Points on a hilly landscape, in no order, each with its height.
A ball rolls from a point to the lowest of its 2 nearest points, and stops where none of them is lower. Distance is the straight distance between rows; heights are no part of it.
j18 (h 7.15): [36,-47,-20,24,4,36,-33,16,9,0,9,40,-61,-6,2,-16,-23,29,-39,31,27,-16,-23,-37,19,-25,-17,33,-6,-3,2,38,-3,-8]
j544 (h 2.26): [-16,0,-16,1,31,49,-20,34,2,9,-4,1,-25,-10,-5,-1,-26,-3,-49,-31,16,-4,2,3,41,5,-59,-7,-61,-44,-32,20,16,28]
j835 (h 4.05): [-42,-41,-6,-25,45,33,5,-26,-26,19,23,-7,-27,8,15,14,40,26,-17,0,25,-41,-5,-55,22,-2,-1,-10,-3,10,-11,-9,4,27]
j909 (h 3.30): [75,18,-19,21,-41,-19,4,25,14,-4,-17,-10,0,-34,-35,-2,9,15,-5,-22,5,27,-6,-6,0,-49,9,5,35,51,-33,0,-49,-21]
j111 (h 6.04): [13,-14,16,10,-1,13,2,-20,-10,15,12,25,-8,16,31,6,-7,14,2,55,-7,-11,5,-28,-22,23,29,27,-1,42,23,12,8,8]
j269 (h 4.87): [-22,16,18,-46,8,-23,-44,-25,39,11,2,-11,-11,-47,-13,-21,-8,33,34,-10,21,-28,-7,-12,-40,-24,-38,-43,39,-15,56,-15,48,18]
j360 (h 7.20): [-43,-15,-13,16,13,-35,-8,-3,-8,-31,13,11,-4,14,-22,46,-12,-41,3,-8,20,24,10,23,2,24,63,28,11,-57,7,10,7,-7]
j38 (h 5.68): [20,0,-6,-18,-22,-18,-24,-18,19,38,-33,-17,12,-29,13,-46,-20,-15,20,-17,3,7,-34,-20,-12,36,34,-9,4,-3,50,2,-21,20]
j589 (h 1.59): [-16,34,-17,25,37,28,-33,2,-30,4,2,12,23,22,18,5,-26,-10,-40,2,7,-25,15,17,-2,3,-45,-18,31,-5,-13,-37,-24,13]
j425 (h 6.54): [-34,-11,1,-16,12,17,12,4,13,-14,-3,-4,-18,-17,-8,-22,-22,-6,-14,11,-5,-8,-8,13,-22,17,-18,7,-23,-32,10,23,10,2]
j46 (h 6.88): [-43,-18,-23,-2,45,-7,-17,-10,5,-23,24,2,-7,-14,-42,25,-26,-31,-7,-22,32,19,5,6,-39,36,25,29,21,-56,25,34,2,8]
j228 (h 5.45): [35,18,7,-15,7,-15,1,-54,17,49,-1,6,39,17,42,-6,3,0,33,11,22,-20,40,-55,-22,11,-1,-40,42,75,32,-36,10,9]
j448 (h 6.21): [-63,-16,0,-9,71,28,-7,-2,22,-24,54,12,-28,11,-21,-4,22,19,-14,-31,33,-37,17,18,-32,-8,-35,-26,31,-49,-11,9,7,-17]
j215 (h 2.96): [41,16,-30,2,-12,-13,-2,0,22,-17,-10,-19,2,-57,-38,5,3,31,0,-22,21,22,-18,-27,-22,-34,-16,17,36,32,-28,15,-17,-9]
j420 (h 7.33): [47,-26,-19,31,-12,15,-38,21,12,6,-22,43,-24,-9,-7,-53,-57,2,-40,40,10,-17,-37,-26,0,-4,-15,14,7,-6,29,36,-25,-10]
j867 (h 8.45): [14,-3,-7,15,11,23,49,-26,-35,9,12,30,40,58,32,-18,57,-4,-7,10,7,27,1,-17,26,7,-14,-5,17,76,-42,12,-32,-27]
j460 (h 8.11): [-21,-20,-5,-18,3,12,12,-19,-22,28,-5,-29,-5,32,25,11,17,-32,17,-9,-13,-3,-3,16,-22,18,58,-9,33,-4,4,-38,-41,-7]
j673 (h 1.17): [34,33,10,18,-58,-42,11,43,-6,-22,-36,-3,5,-45,-41,37,-13,4,12,20,-39,13,0,24,1,-41,48,21,-13,33,12,-12,0,11]
j934 (h 7.45): [56,7,0,36,-27,-4,-48,12,12,19,-17,39,6,-14,-5,-65,-40,27,-18,35,18,-25,-34,-40,19,-15,-37,3,-1,25,26,16,-22,0]
j827 (h 4.92): [37,-41,5,3,-36,12,-5,-8,-7,29,-21,19,-20,12,33,12,-3,1,9,20,-21,0,-22,-49,50,42,55,23,-72,5,12,22,18,22]
j935 (h 3.95): [6,-5,-23,22,4,-8,-57,17,-20,-4,-11,3,-14,-32,-39,26,-42,-1,-29,11,15,1,-23,-15,2,-2,22,26,12,-37,21,-1,-12,25]
j676 (h 6.33): [7,19,-11,-29,4,27,27,16,15,-3,-15,-30,0,-18,1,-28,13,9,-22,-45,1,29,4,12,12,-24,-65,-24,-7,5,-55,3,-3,-14]
j684 (h 4.84): [-23,1,-7,-17,3,-20,-55,-4,10,8,1,-24,-15,-55,-46,4,-25,6,14,-23,5,15,-28,1,-34,-3,8,-1,25,-43,58,2,15,24]
j527 (h 4.07): [-5,-26,6,-11,-34,-40,-23,8,29,-11,-10,9,-19,-30,-24,-32,-27,-9,21,15,-15,10,-45,10,-26,13,39,12,-11,-63,67,33,11,-4]
j629 (h 2.77): [39,-29,-19,26,-9,14,-15,21,8,-12,36,7,-63,-4,-15,50,-10,43,-17,11,26,17,17,-28,19,-44,-1,40,-9,-7,-33,16,15,-9]
j788 (h 3.29): [27,1,-22,30,-8,-19,-74,21,-8,-2,5,-2,6,-18,-31,3,7,13,-12,-29,36,-1,-15,-16,35,-38,-19,-13,21,-20,-41,-26,-23,7]
j979 (h 5.27): [-12,12,4,-35,13,-19,-1,-56,11,12,3,-6,33,-14,15,-6,30,9,46,-2,22,-15,7,-46,-41,23,1,-15,47,46,25,-18,7,6]
j407 (h 4.57): [-12,-41,16,-19,-17,-12,-38,-7,-28,26,-5,-11,-8,19,8,5,41,13,14,23,-24,-43,-27,-15,31,-12,47,-31,-11,-19,12,-54,-10,25]
j54 (h 6.85): [-33,-31,10,-27,5,14,4,-20,15,35,33,-35,-35,19,23,35,-11,-9,38,3,-8,-6,21,1,-20,42,39,12,-49,-39,39,2,32,21]
j933 (h 7.00): [8,-50,0,-3,4,30,10,3,11,-15,16,18,-46,2,-4,-39,18,32,-25,22,15,-4,-21,-20,5,-38,-24,5,9,1,-19,27,-10,-31]
j60 (h 7.65): [-7,-5,29,23,5,-5,-26,2,-37,-15,35,36,21,30,10,24,28,34,-12,40,-13,-23,13,-6,41,-3,-33,1,-36,0,-27,-10,32,22]
j677 (h 8.40): [19,1,7,21,-9,-3,49,-3,-48,1,5,31,45,59,24,13,50,-17,-10,12,-12,37,20,4,48,13,13,8,-14,62,-49,8,-12,-9]
j399 (h 7.75): [33,45,-13,-3,-7,-35,11,-30,15,10,-8,-18,47,-23,-4,-2,10,-17,43,-50,11,33,8,-13,-48,32,9,4,57,39,-1,-6,-25,-27]
j574 (h 1.77): [-29,-21,8,-10,16,6,57,-14,-18,-7,22,2,8,22,21,8,42,3,2,-9,7,17,16,-19,44,24,-14,16,-72,8,-35,45,44,1]
j885 (h 7.83): [-24,7,22,-9,11,3,-22,-15,8,18,21,17,18,34,34,-31,2,-8,19,-6,15,-18,17,9,-3,21,-27,-29,0,-6,2,-16,11,-1]
j167 (h 6.03): [-22,11,-12,-6,19,5,67,11,-4,-40,22,-26,-17,-5,-13,36,30,15,-10,-29,-6,22,29,11,18,-30,-24,8,-7,-13,-53,5,16,-16]
j784 (h 7.67): [-12,14,18,27,-22,-32,37,32,-9,-56,-46,30,32,21,-4,-33,-1,-34,-19,28,-30,15,-6,55,50,-15,0,-1,-33,-19,-18,11,10,-24]
j654 (h 0.59): [5,6,-21,30,21,31,-57,25,-10,21,-9,15,-1,17,5,-29,-42,-19,-48,-13,22,-12,2,8,26,0,-46,-23,-1,-32,-20,-14,-29,14]
j50 (h 2.55): [-26,-15,-27,39,45,12,-12,-21,-15,-26,38,48,13,33,-5,16,-12,-18,-26,19,40,-9,10,-4,-19,29,-12,35,19,-9,-18,30,-16,-13]
j622 (h 3.28): [-14,-8,-7,33,16,-1,-31,-4,-38,-15,9,34,17,-1,-12,13,-14,-6,-21,42,14,-22,-21,-12,-9,17,17,28,24,-4,8,2,-19,12]
j375 (h 5.90): [-43,6,8,-34,-15,1,32,0,17,-2,-3,-52,-19,-23,-6,15,-13,-12,33,-3,-41,-8,-7,43,-11,18,4,3,-50,-50,33,-4,30,24]
j19 (h 5.57): [-54,25,-8,-8,44,10,32,3,21,-55,15,-21,-10,-16,-32,33,-15,-15,-6,-26,-14,-1,18,51,-54,7,-19,5,23,-54,7,12,14,-28]
j709 (h 5.07): [-22,12,21,-29,18,-25,-41,-42,8,18,8,-2,21,-14,8,4,3,21,40,12,13,-41,12,-23,-35,-11,-24,-40,46,18,54,-40,39,17]
j496 (h 5.23): [5,-18,-7,-2,-14,-3,-10,-4,-18,21,-27,-1,2,-7,16,10,-3,-21,-8,-2,-2,3,-18,-28,34,44,44,17,-42,-7,-6,9,-7,27]
j906 (h 2.42): [18,54,33,2,-25,-11,35,40,-7,-46,-11,-10,5,-27,-21,30,5,20,6,20,-60,-2,14,53,-19,-56,-23,7,16,24,-7,-17,20,-12]
j307 (h 1.34): [-24,-26,-12,14,24,11,15,-29,-1,-3,22,35,23,26,19,-21,20,-14,-10,-5,45,14,-1,-27,26,50,-17,21,-50,11,-36,61,13,-3]
j685 (h 5.92): [28,8,2,-9,-16,-34,-42,-28,37,41,-6,-2,16,-19,9,-61,-41,-14,39,-19,27,5,-14,-19,-30,18,23,-21,48,-8,92,5,-8,-2]
j61 (h 2.64): [7,1,-14,-14,-6,-30,11,-9,1,-33,6,-22,9,-40,-35,25,51,28,22,-30,15,15,-12,-20,-12,-29,-5,9,31,17,-43,-2,-5,-15]
j746 (h 4.66): [-22,6,19,-54,2,7,-19,-10,21,14,-11,-22,-23,-39,4,-19,0,45,14,25,-15,-47,-15,-5,-22,-36,-44,-40,-2,-5,43,-31,38,28]
j309 (h 2.29): [-36,26,-5,3,52,37,1,-1,-36,-7,20,-10,10,23,19,39,9,4,-41,-9,-13,-20,30,21,8,1,-41,-17,11,-12,-31,-36,-4,15]
j79 (h 6.48): [-52,-19,16,-48,24,7,-7,-23,35,38,24,-16,-24,17,29,-13,1,-9,39,-14,15,-19,13,12,-28,36,13,-22,-28,-34,40,3,28,20]
j126 (h 3.03): [-9,-42,-14,10,-11,-22,37,18,27,-39,-13,10,-45,-6,-24,2,-21,-21,-6,22,11,29,1,0,12,1,51,43,-26,-39,9,42,15,-16]
j20 (h 6.00): [-50,-21,-12,-7,52,20,33,0,16,-57,34,1,-19,-15,-37,-3,25,17,-27,-15,14,-24,-2,10,-22,-27,-50,-1,11,-32,-30,35,7,-26]
j229 (h 2.95): [-5,34,36,16,-14,4,1,22,-25,-28,2,9,4,-5,-5,16,-12,17,-3,47,-56,-37,-2,55,-41,-38,-3,3,32,14,30,-25,-3,-13]
j141 (h 3.83): [26,24,10,22,-33,-28,-3,10,-16,-7,-24,13,38,-25,-24,-30,-8,-2,8,17,-13,-20,-30,7,-18,-12,16,8,36,43,16,-1,-39,-17]
j239 (h 6.25): [-53,-18,15,-44,0,27,54,-5,26,2,3,-36,-41,-13,9,-28,-9,-1,15,12,-37,-18,-16,24,-28,14,-12,0,-47,-38,42,22,27,6]
j560 (h 5.19): [-34,10,4,-24,-7,-23,-75,6,13,15,-5,-23,-16,-39,-30,5,-22,17,20,-12,-11,-17,-36,16,-13,-9,-4,-25,-13,-73,64,-20,27,44]
j558 (h 8.24): [11,30,-12,3,0,1,6,-9,-6,18,-23,-6,41,-3,17,-7,-18,-24,-12,-14,3,25,9,-9,-12,40,-11,15,-8,25,-19,8,-17,8]
j915 (h 3.84): [50,7,3,-11,-35,26,20,20,-5,51,-36,-26,-16,8,24,3,-18,-20,-6,3,-42,18,11,22,-11,-7,56,-3,-7,47,15,-22,-45,7]
j114 (h 4.06): [1,20,8,-17,4,38,0,5,-27,42,-37,-15,1,0,28,-1,-20,2,-19,43,-40,-42,-6,25,-23,-32,-3,-24,23,41,42,-50,-29,34]
j504 (h 7.22): [-4,-31,17,-18,-22,-14,21,-23,2,15,23,-30,-16,17,10,50,14,-3,44,13,-24,14,25,-13,-14,31,70,23,-32,0,15,-10,30,2]
j56 (h 6.49): [-38,20,2,-36,32,43,17,13,20,-6,-4,-34,-13,-27,-5,-30,5,13,-28,-36,-8,-14,5,23,-1,-12,-75,-39,-17,-27,-19,-3,13,15]
j855 (h 4.41): [-6,10,13,-41,-2,21,-3,-10,1,40,-28,-22,-6,-6,34,-14,-11,15,1,37,-27,-38,-9,-1,-16,-16,-23,-25,-8,22,40,-32,13,30]
j314 (h 5.63): [39,10,13,-5,-6,15,-3,-30,-1,60,-18,18,22,31,51,-35,-14,1,4,40,-1,-36,13,-36,8,-8,0,-34,22,75,42,-34,-8,13]
j462 (h 4.59): [73,-26,7,17,-48,0,1,-3,16,33,-24,12,-20,0,27,-15,-17,6,9,13,-16,17,-14,-30,19,30,74,13,-30,32,19,20,-14,2]
j484 (h 4.04): [65,14,4,33,-36,-36,-21,-12,6,7,-15,10,41,-46,-35,-37,5,33,26,2,11,-13,-33,-42,-2,-9,28,-5,48,59,32,3,-42,-4]
j435 (h 1.35): [40,-1,-3,-2,-7,46,26,34,11,16,11,-8,-43,30,25,-9,-11,9,-38,-18,-5,53,31,13,33,-29,-59,-6,-32,3,-47,22,13,-20]
j688 (h 2.87): [-11,-11,-5,-5,13,38,-37,15,-5,32,5,-3,-31,8,24,13,-21,-4,-22,-11,11,-11,5,-8,32,15,-21,-8,-52,-33,-9,-8,20,33]
j343 (h 1.47): [-17,-8,-12,12,5,-26,70,-13,-22,-59,-2,10,13,-16,-24,49,44,7,-2,25,6,14,0,-21,19,-9,42,55,-7,36,-33,24,3,0]
j520 (h 6.74): [-34,-41,1,-30,1,-6,19,7,39,-28,11,0,-38,-32,-36,-41,-4,6,-2,0,12,-5,-26,-2,-21,8,-2,10,-26,-54,19,53,18,-11]
j953 (h 2.09): [-1,39,-7,16,15,-12,-54,17,23,-5,3,7,44,-2,-22,-42,-16,-29,6,-69,38,0,4,30,4,12,-67,-37,16,-42,-20,2,-11,-8]
j862 (h 6.89): [7,-48,-8,-15,-3,5,17,-4,42,-24,-1,14,-22,-13,-22,-74,-3,1,-7,6,21,6,-29,-12,-20,0,-18,8,7,-14,-2,56,-7,-37]
j254 (h 0.99): [7,-8,-27,28,-11,-53,49,9,19,-62,-33,23,8,-10,-29,24,10,-15,2,11,28,44,3,-9,29,-19,60,56,1,18,-24,29,-7,-16]
j40 (h 0.51): [26,18,-11,24,-33,-57,22,26,15,-55,-42,7,15,-40,-47,21,-3,-8,5,5,3,32,-8,14,1,-36,40,39,19,18,-12,16,-11,-19]
j534 (h 8.04): [27,46,-1,-2,1,-16,15,-34,22,25,12,4,48,26,36,-24,9,-17,48,-41,24,27,34,-14,-31,34,-32,-14,32,50,-17,-8,-14,-40]
j125 (h 8.51): [17,0,-8,-4,17,32,14,-27,-14,31,4,16,19,38,44,-18,31,6,-10,-3,24,13,17,-39,18,10,-31,-16,11,58,-31,-6,-14,-4]
j354 (h 7.95): [-32,-3,12,-12,3,18,31,-6,-42,11,-13,-24,12,37,28,28,18,-26,2,20,-50,-14,0,43,5,15,38,-6,-4,-2,-3,-33,-20,13]
j72 (h 4.75): [42,-4,22,-7,-34,-22,-28,-9,0,64,-23,-17,25,22,21,-31,13,-2,37,-3,-15,-32,1,-16,15,-14,35,-50,19,31,34,-68,-27,6]
j766 (h 3.27): [48,-11,-15,-11,-6,41,10,1,-1,51,-27,-13,-26,11,34,-22,-4,-8,-18,-13,4,19,-1,-24,6,3,29,-13,17,45,-6,-11,-43,-3]
j877 (h 7.74): [-24,3,21,12,4,-9,-52,-7,-16,7,16,37,29,25,19,-19,0,7,6,22,5,-32,-4,-4,25,22,-32,-22,-34,-19,6,-14,24,22]
j97 (h 5.54): [-36,5,17,-17,-20,-23,-19,3,3,-10,3,-21,-12,-27,-21,26,-12,14,27,18,-31,-14,-21,19,-9,2,6,3,-32,-51,33,-9,42,26]
j246 (h 6.65): [-53,24,-11,-24,50,26,-14,11,21,-18,9,-35,-7,-49,-37,7,-1,16,-21,-48,17,-25,0,16,-16,-4,-54,-29,1,-52,-15,-6,16,27]
j96 (h 2.56): [-3,15,1,22,10,-5,-24,14,10,-23,6,6,15,20,-8,-32,17,-25,10,-58,19,-4,-1,36,8,-8,-38,-39,43,-41,-33,-18,-25,-44]
j618 (h 1.84): [40,-21,-15,27,-16,34,23,31,-11,14,-36,14,-27,30,22,-8,-38,-41,-48,11,-9,34,0,5,37,9,35,24,-25,11,-20,25,-26,-16]
j477 (h 2.99): [-42,32,3,-9,35,41,43,-5,-26,-3,9,-27,12,16,27,40,-9,-12,-14,1,-35,-4,34,27,-13,27,-29,8,-18,0,-7,-11,13,18]
j513 (h 4.29): [67,13,4,17,-47,-17,7,4,10,32,-34,-11,20,-2,20,-11,-21,-19,11,-8,-16,30,3,-10,-1,27,68,9,-8,44,8,4,-33,1]
j987 (h 1.99): [33,-11,-2,-1,10,54,-6,21,-3,28,13,9,-44,25,35,2,-13,28,-33,3,7,12,21,-19,22,-25,-49,0,-14,18,-23,6,11,-1]
j169 (h 2.10): [28,-19,5,-10,-20,47,44,40,0,18,3,-21,-68,31,22,-8,-4,1,-28,2,-30,33,16,25,22,-37,0,-6,-9,-6,-26,-8,-11,-24]
j302 (h 1.88): [-25,-11,-21,23,43,19,24,-19,1,-18,48,34,0,48,16,20,1,-7,-27,-5,36,19,28,-5,-3,20,-30,31,-21,4,-42,45,3,-23]
j777 (h 5.47): [-4,-22,-1,-16,-9,1,-15,-24,-1,37,-27,3,8,0,28,-44,6,-13,7,3,9,-15,-34,-37,14,43,20,-10,-24,0,20,4,-7,24]
j879 (h 2.61): [-1,-40,-4,24,-1,21,48,28,-10,-27,-30,34,-22,44,9,-23,-33,-43,-48,47,-15,25,-2,26,28,3,19,20,-32,-10,-8,44,-5,-33]
j281 (h 4.39): [23,-32,7,7,-39,-46,-41,-11,-12,5,-2,12,16,-15,-20,-28,40,16,28,6,14,-13,-45,-45,37,3,39,-10,0,-1,-4,-8,-13,6]
j73 (h 3.51): [-12,18,12,3,4,35,-3,12,-27,12,-5,-14,-20,4,10,32,-26,7,-14,46,-53,-35,0,48,-39,-29,13,2,29,7,36,-42,-22,12]
j876 (h 2.66): [55,-25,-12,-16,-2,54,1,13,-13,43,-13,-17,-42,3,22,16,16,24,-24,-12,-1,10,12,-44,40,-19,-2,0,-10,41,-27,-14,-6,16]
j207 (h 3.58): [-39,-28,-9,-14,52,59,19,3,-25,29,24,-14,-34,12,22,26,14,9,-24,-23,13,-27,12,-36,38,9,-27,-2,-52,-10,-13,9,28,30]
j859 (h 1.50): [-19,17,-5,9,20,14,-52,26,23,2,-2,14,11,-3,-16,-38,-11,-4,-25,-42,31,-12,-1,24,32,5,-64,-39,-31,-51,-33,3,7,19]
j330 (h 6.86): [-41,34,-16,-23,52,2,-32,-15,4,-14,5,-16,15,-51,-31,22,4,24,-1,-30,34,-17,-2,-10,-41,-9,-62,-17,43,-5,2,-16,17,25]
j969 (h 2.02): [58,-16,-1,26,-33,-5,-15,26,1,-4,25,10,-47,4,-17,41,3,36,-4,23,0,18,20,-12,3,-53,38,19,12,24,-20,-9,-11,-13]
j117 (h 6.20): [-29,21,-21,-14,38,14,39,-4,10,-21,20,-17,9,12,-2,9,34,-1,-16,-65,20,22,23,19,5,-2,-54,-18,-9,-13,-67,13,-3,-22]
j487 (h 4.46): [3,-7,7,-7,-27,-43,-35,0,14,0,-16,-16,-10,-39,-39,-18,-23,-10,24,-14,-12,22,-42,15,-38,-6,44,6,41,-42,70,8,-1,-9]
j894 (h 6.53): [-59,-17,-23,-7,70,18,-26,1,9,-16,44,0,-28,-14,-48,28,-14,0,-20,-35,43,-11,9,1,-33,9,-13,9,17,-58,9,24,6,17]
j526 (h 7.66): [3,40,7,-1,0,-39,20,-11,2,-31,-3,-6,40,-10,-8,14,28,-14,43,-42,6,12,-8,17,-45,12,-15,-1,54,19,-15,-10,-12,-47]
j156 (h 8.34): [21,9,11,17,-18,-8,19,-15,-27,15,-15,20,46,29,32,-12,11,-18,3,16,-8,23,5,-10,20,42,14,13,-23,49,-21,12,-7,3]
j340 (h 2.93): [17,12,-7,17,-15,-21,-41,29,-2,-12,-17,-14,10,-18,-32,-17,-2,-12,-5,-43,6,1,-18,24,11,-31,-15,-24,40,-37,-26,-29,-31,-20]
j11 (h 5.15): [1,21,8,-38,5,-4,8,-21,-3,15,-10,-31,18,-18,5,11,29,14,31,-15,-11,-8,9,-16,-35,-6,0,-21,38,38,4,-44,-2,3]
j576 (h 7.53): [43,18,4,38,-32,-13,-28,24,-1,2,-21,32,29,-1,-8,-65,-17,2,-19,17,8,-5,-31,-3,33,-19,-48,-5,-13,14,-15,12,-19,-13]
j318 (h 7.82): [-13,6,18,-10,-11,15,57,18,-53,-5,-21,-10,15,25,14,17,32,-12,-19,27,-63,3,-1,40,41,-10,15,-11,-19,21,-20,-19,-5,18]
j58 (h 3.60): [-19,-36,1,-12,-37,-38,10,13,23,-16,-6,-6,-36,-13,-22,-1,-15,-24,22,6,-5,24,-27,10,5,15,71,20,-34,-63,32,26,18,0]
j65 (h 7.57): [7,27,33,3,-21,-43,15,3,-6,-35,10,-3,28,4,-1,33,38,4,45,-17,-23,2,14,28,-18,-13,3,-2,25,11,-19,-26,20,-36]
j463 (h 7.72): [-1,20,30,-5,-36,-9,47,22,-21,-4,-43,5,30,23,19,-34,13,-27,-8,14,-52,23,-10,49,40,0,0,-18,-39,6,-19,0,4,-10]
j886 (h 7.56): [5,21,40,32,-5,2,-14,5,-25,-16,47,40,26,58,30,7,15,23,-4,34,-28,-7,39,34,17,-10,-45,-9,-8,6,-22,-14,32,-13]
j611 (h 3.13): [20,-25,-34,26,-1,-11,-4,0,17,-24,35,14,-22,23,-9,30,10,9,-14,-18,49,36,12,-15,26,-20,6,33,-4,-9,-56,34,-1,-22]
j591 (h 1.92): [1,-8,-21,11,6,-32,40,-31,-4,-32,28,3,6,-4,-9,69,35,14,20,-5,21,33,25,-40,-2,17,44,49,-9,27,-30,23,16,-7]
j344 (h 3.85): [-37,22,-1,2,19,32,17,4,-7,-7,29,-33,-21,6,5,59,-37,-1,-2,15,-27,-7,34,36,-33,12,-11,23,-10,-30,20,-15,27,14]
j570 (h 7.43): [-33,10,-1,11,-2,-26,5,7,-9,-25,4,-23,-16,8,-18,66,-16,-26,15,-2,-22,15,11,45,-17,-2,61,15,24,-42,13,-24,8,-12]
j870 (h 4.94): [30,-3,6,-26,-15,-8,-15,-14,-13,48,-29,-31,28,-3,3,14,30,1,27,-1,-25,-23,2,-23,-13,-18,44,-38,28,60,26,-70,-31,23]
j279 (h 5.82): [24,-18,23,0,-11,33,-6,-11,-24,44,-10,31,-13,32,47,-13,1,15,-6,64,-28,-31,-7,-26,13,2,14,-6,-15,53,40,-14,2,19]
j89 (h 3.79): [20,-7,-26,14,-3,11,-62,36,-16,9,-7,-14,-41,-34,-27,33,-22,20,-35,-6,12,-5,-10,-17,35,-35,-7,1,-7,-34,-19,-22,-5,32]
j967 (h 2.28): [-20,-50,-10,17,13,27,53,16,-10,-34,7,14,-49,19,-5,12,-21,-18,-34,42,-2,1,2,-3,8,-1,33,47,-17,-21,2,37,2,-23]
j843 (h 4.56): [15,-28,17,0,-35,-40,-53,-13,-8,43,2,-1,19,29,11,-23,23,-1,42,0,-2,-23,-17,-21,26,8,47,-35,0,-15,20,-44,-12,3]
j365 (h 1.87): [12,46,6,1,-28,-12,71,43,-8,-48,-38,-10,1,-47,-34,29,-8,2,-9,31,-45,19,7,35,1,-43,0,25,-8,39,-2,-1,4,8]
j152 (h 7.59): [12,3,6,36,-33,-34,14,25,-3,-45,-34,43,45,10,-20,-64,-5,-22,-15,28,-8,6,-31,26,40,-15,-30,-1,-16,-1,-23,28,-12,-33]
j23 (h 2.35): [0,-3,-24,-3,6,-23,29,-32,16,-31,24,6,22,-16,-13,14,41,20,15,-17,36,21,-5,-34,-12,10,-15,32,7,26,-44,34,6,-13]
j468 (h 6.17): [-18,-6,13,-41,3,-15,-24,-26,50,40,7,-8,-7,2,23,-43,-21,-19,47,-23,23,3,-1,9,-47,26,13,-29,26,-29,71,0,14,-3]
j616 (h 7.40): [-5,-11,27,-8,-29,-32,25,2,-3,-13,16,-9,-1,32,18,26,28,-9,34,5,-28,22,29,21,19,11,42,5,-37,-17,-19,-13,32,-14]
j582 (h 4.61): [-70,22,-1,-9,51,47,-10,-9,7,5,30,-27,-17,1,11,38,-33,6,-7,5,-15,-39,26,37,-28,17,-29,-7,-17,-47,34,-16,33,38]
j730 (h 2.65): [34,-15,-19,32,-12,-6,-2,8,11,0,4,18,-13,34,21,8,-21,-30,-17,-12,31,46,19,-6,32,18,23,33,-24,-6,-39,28,-11,-12]
j177 (h 7.93): [-14,45,15,-1,11,-7,-10,-25,18,20,15,15,51,30,33,-44,-6,-33,40,-33,29,-2,26,13,-18,39,-46,-35,26,7,3,-9,-1,-22]
j392 (h 7.03): [-7,43,-16,-6,26,-25,-43,-26,4,-3,0,-12,35,-56,-31,17,-17,12,19,-23,26,13,-7,-20,-56,8,-31,6,61,13,38,-3,8,10]
j124 (h 5.17): [-75,25,5,-9,59,23,-4,-16,14,-22,27,-5,5,6,-5,21,-22,-17,-5,-19,-6,-28,22,60,-56,36,-23,-9,16,-54,30,5,19,3]
j577 (h 5.83): [-51,5,-11,-3,37,-3,56,14,21,-76,12,-8,-11,-17,-36,18,8,-7,-13,-22,1,1,14,36,-9,-15,-24,8,-5,-48,-25,29,25,-28]
j148 (h 4.35): [-20,-46,14,-36,7,17,5,-17,-36,31,-10,-12,-3,17,26,0,47,19,2,24,-20,-37,-23,-36,37,-1,14,-26,-31,14,4,-35,6,34]
j34 (h 3.59): [70,26,0,46,-58,-33,19,28,3,-13,-26,24,36,-16,-33,-27,-7,-9,-1,2,-4,12,-6,13,3,-31,34,11,20,72,-5,18,-60,-30]
j271 (h 7.48): [-6,16,43,7,-21,-29,22,3,-14,-33,21,16,31,33,16,13,35,3,19,11,-33,10,26,33,21,-1,-9,-4,-24,3,-30,-3,38,-19]
j737 (h 2.05): [31,10,7,20,-31,-10,-14,26,-10,2,0,-4,-18,-4,-7,34,-32,1,-3,26,-23,11,12,12,-1,-19,34,21,-5,1,3,-14,1,5]
j25 (h 8.14): [46,34,-28,11,-4,-6,17,-29,22,14,2,0,49,15,23,-5,4,-12,9,-37,28,48,25,-27,-7,41,-21,15,-2,54,-43,21,-18,-13]
j288 (h 4.21): [29,-14,7,16,-21,-35,-42,-23,-9,7,8,12,17,-26,-30,-9,28,36,33,11,17,-17,-24,-48,-7,-14,38,-6,52,36,30,-16,-19,-2]

For each start below, name the point where the ball stops.
j318 => j967
j246 => j654
j97 => j967
j484 => j40
j886 => j435
j125 => j435
j360 => j654
j867 => j435
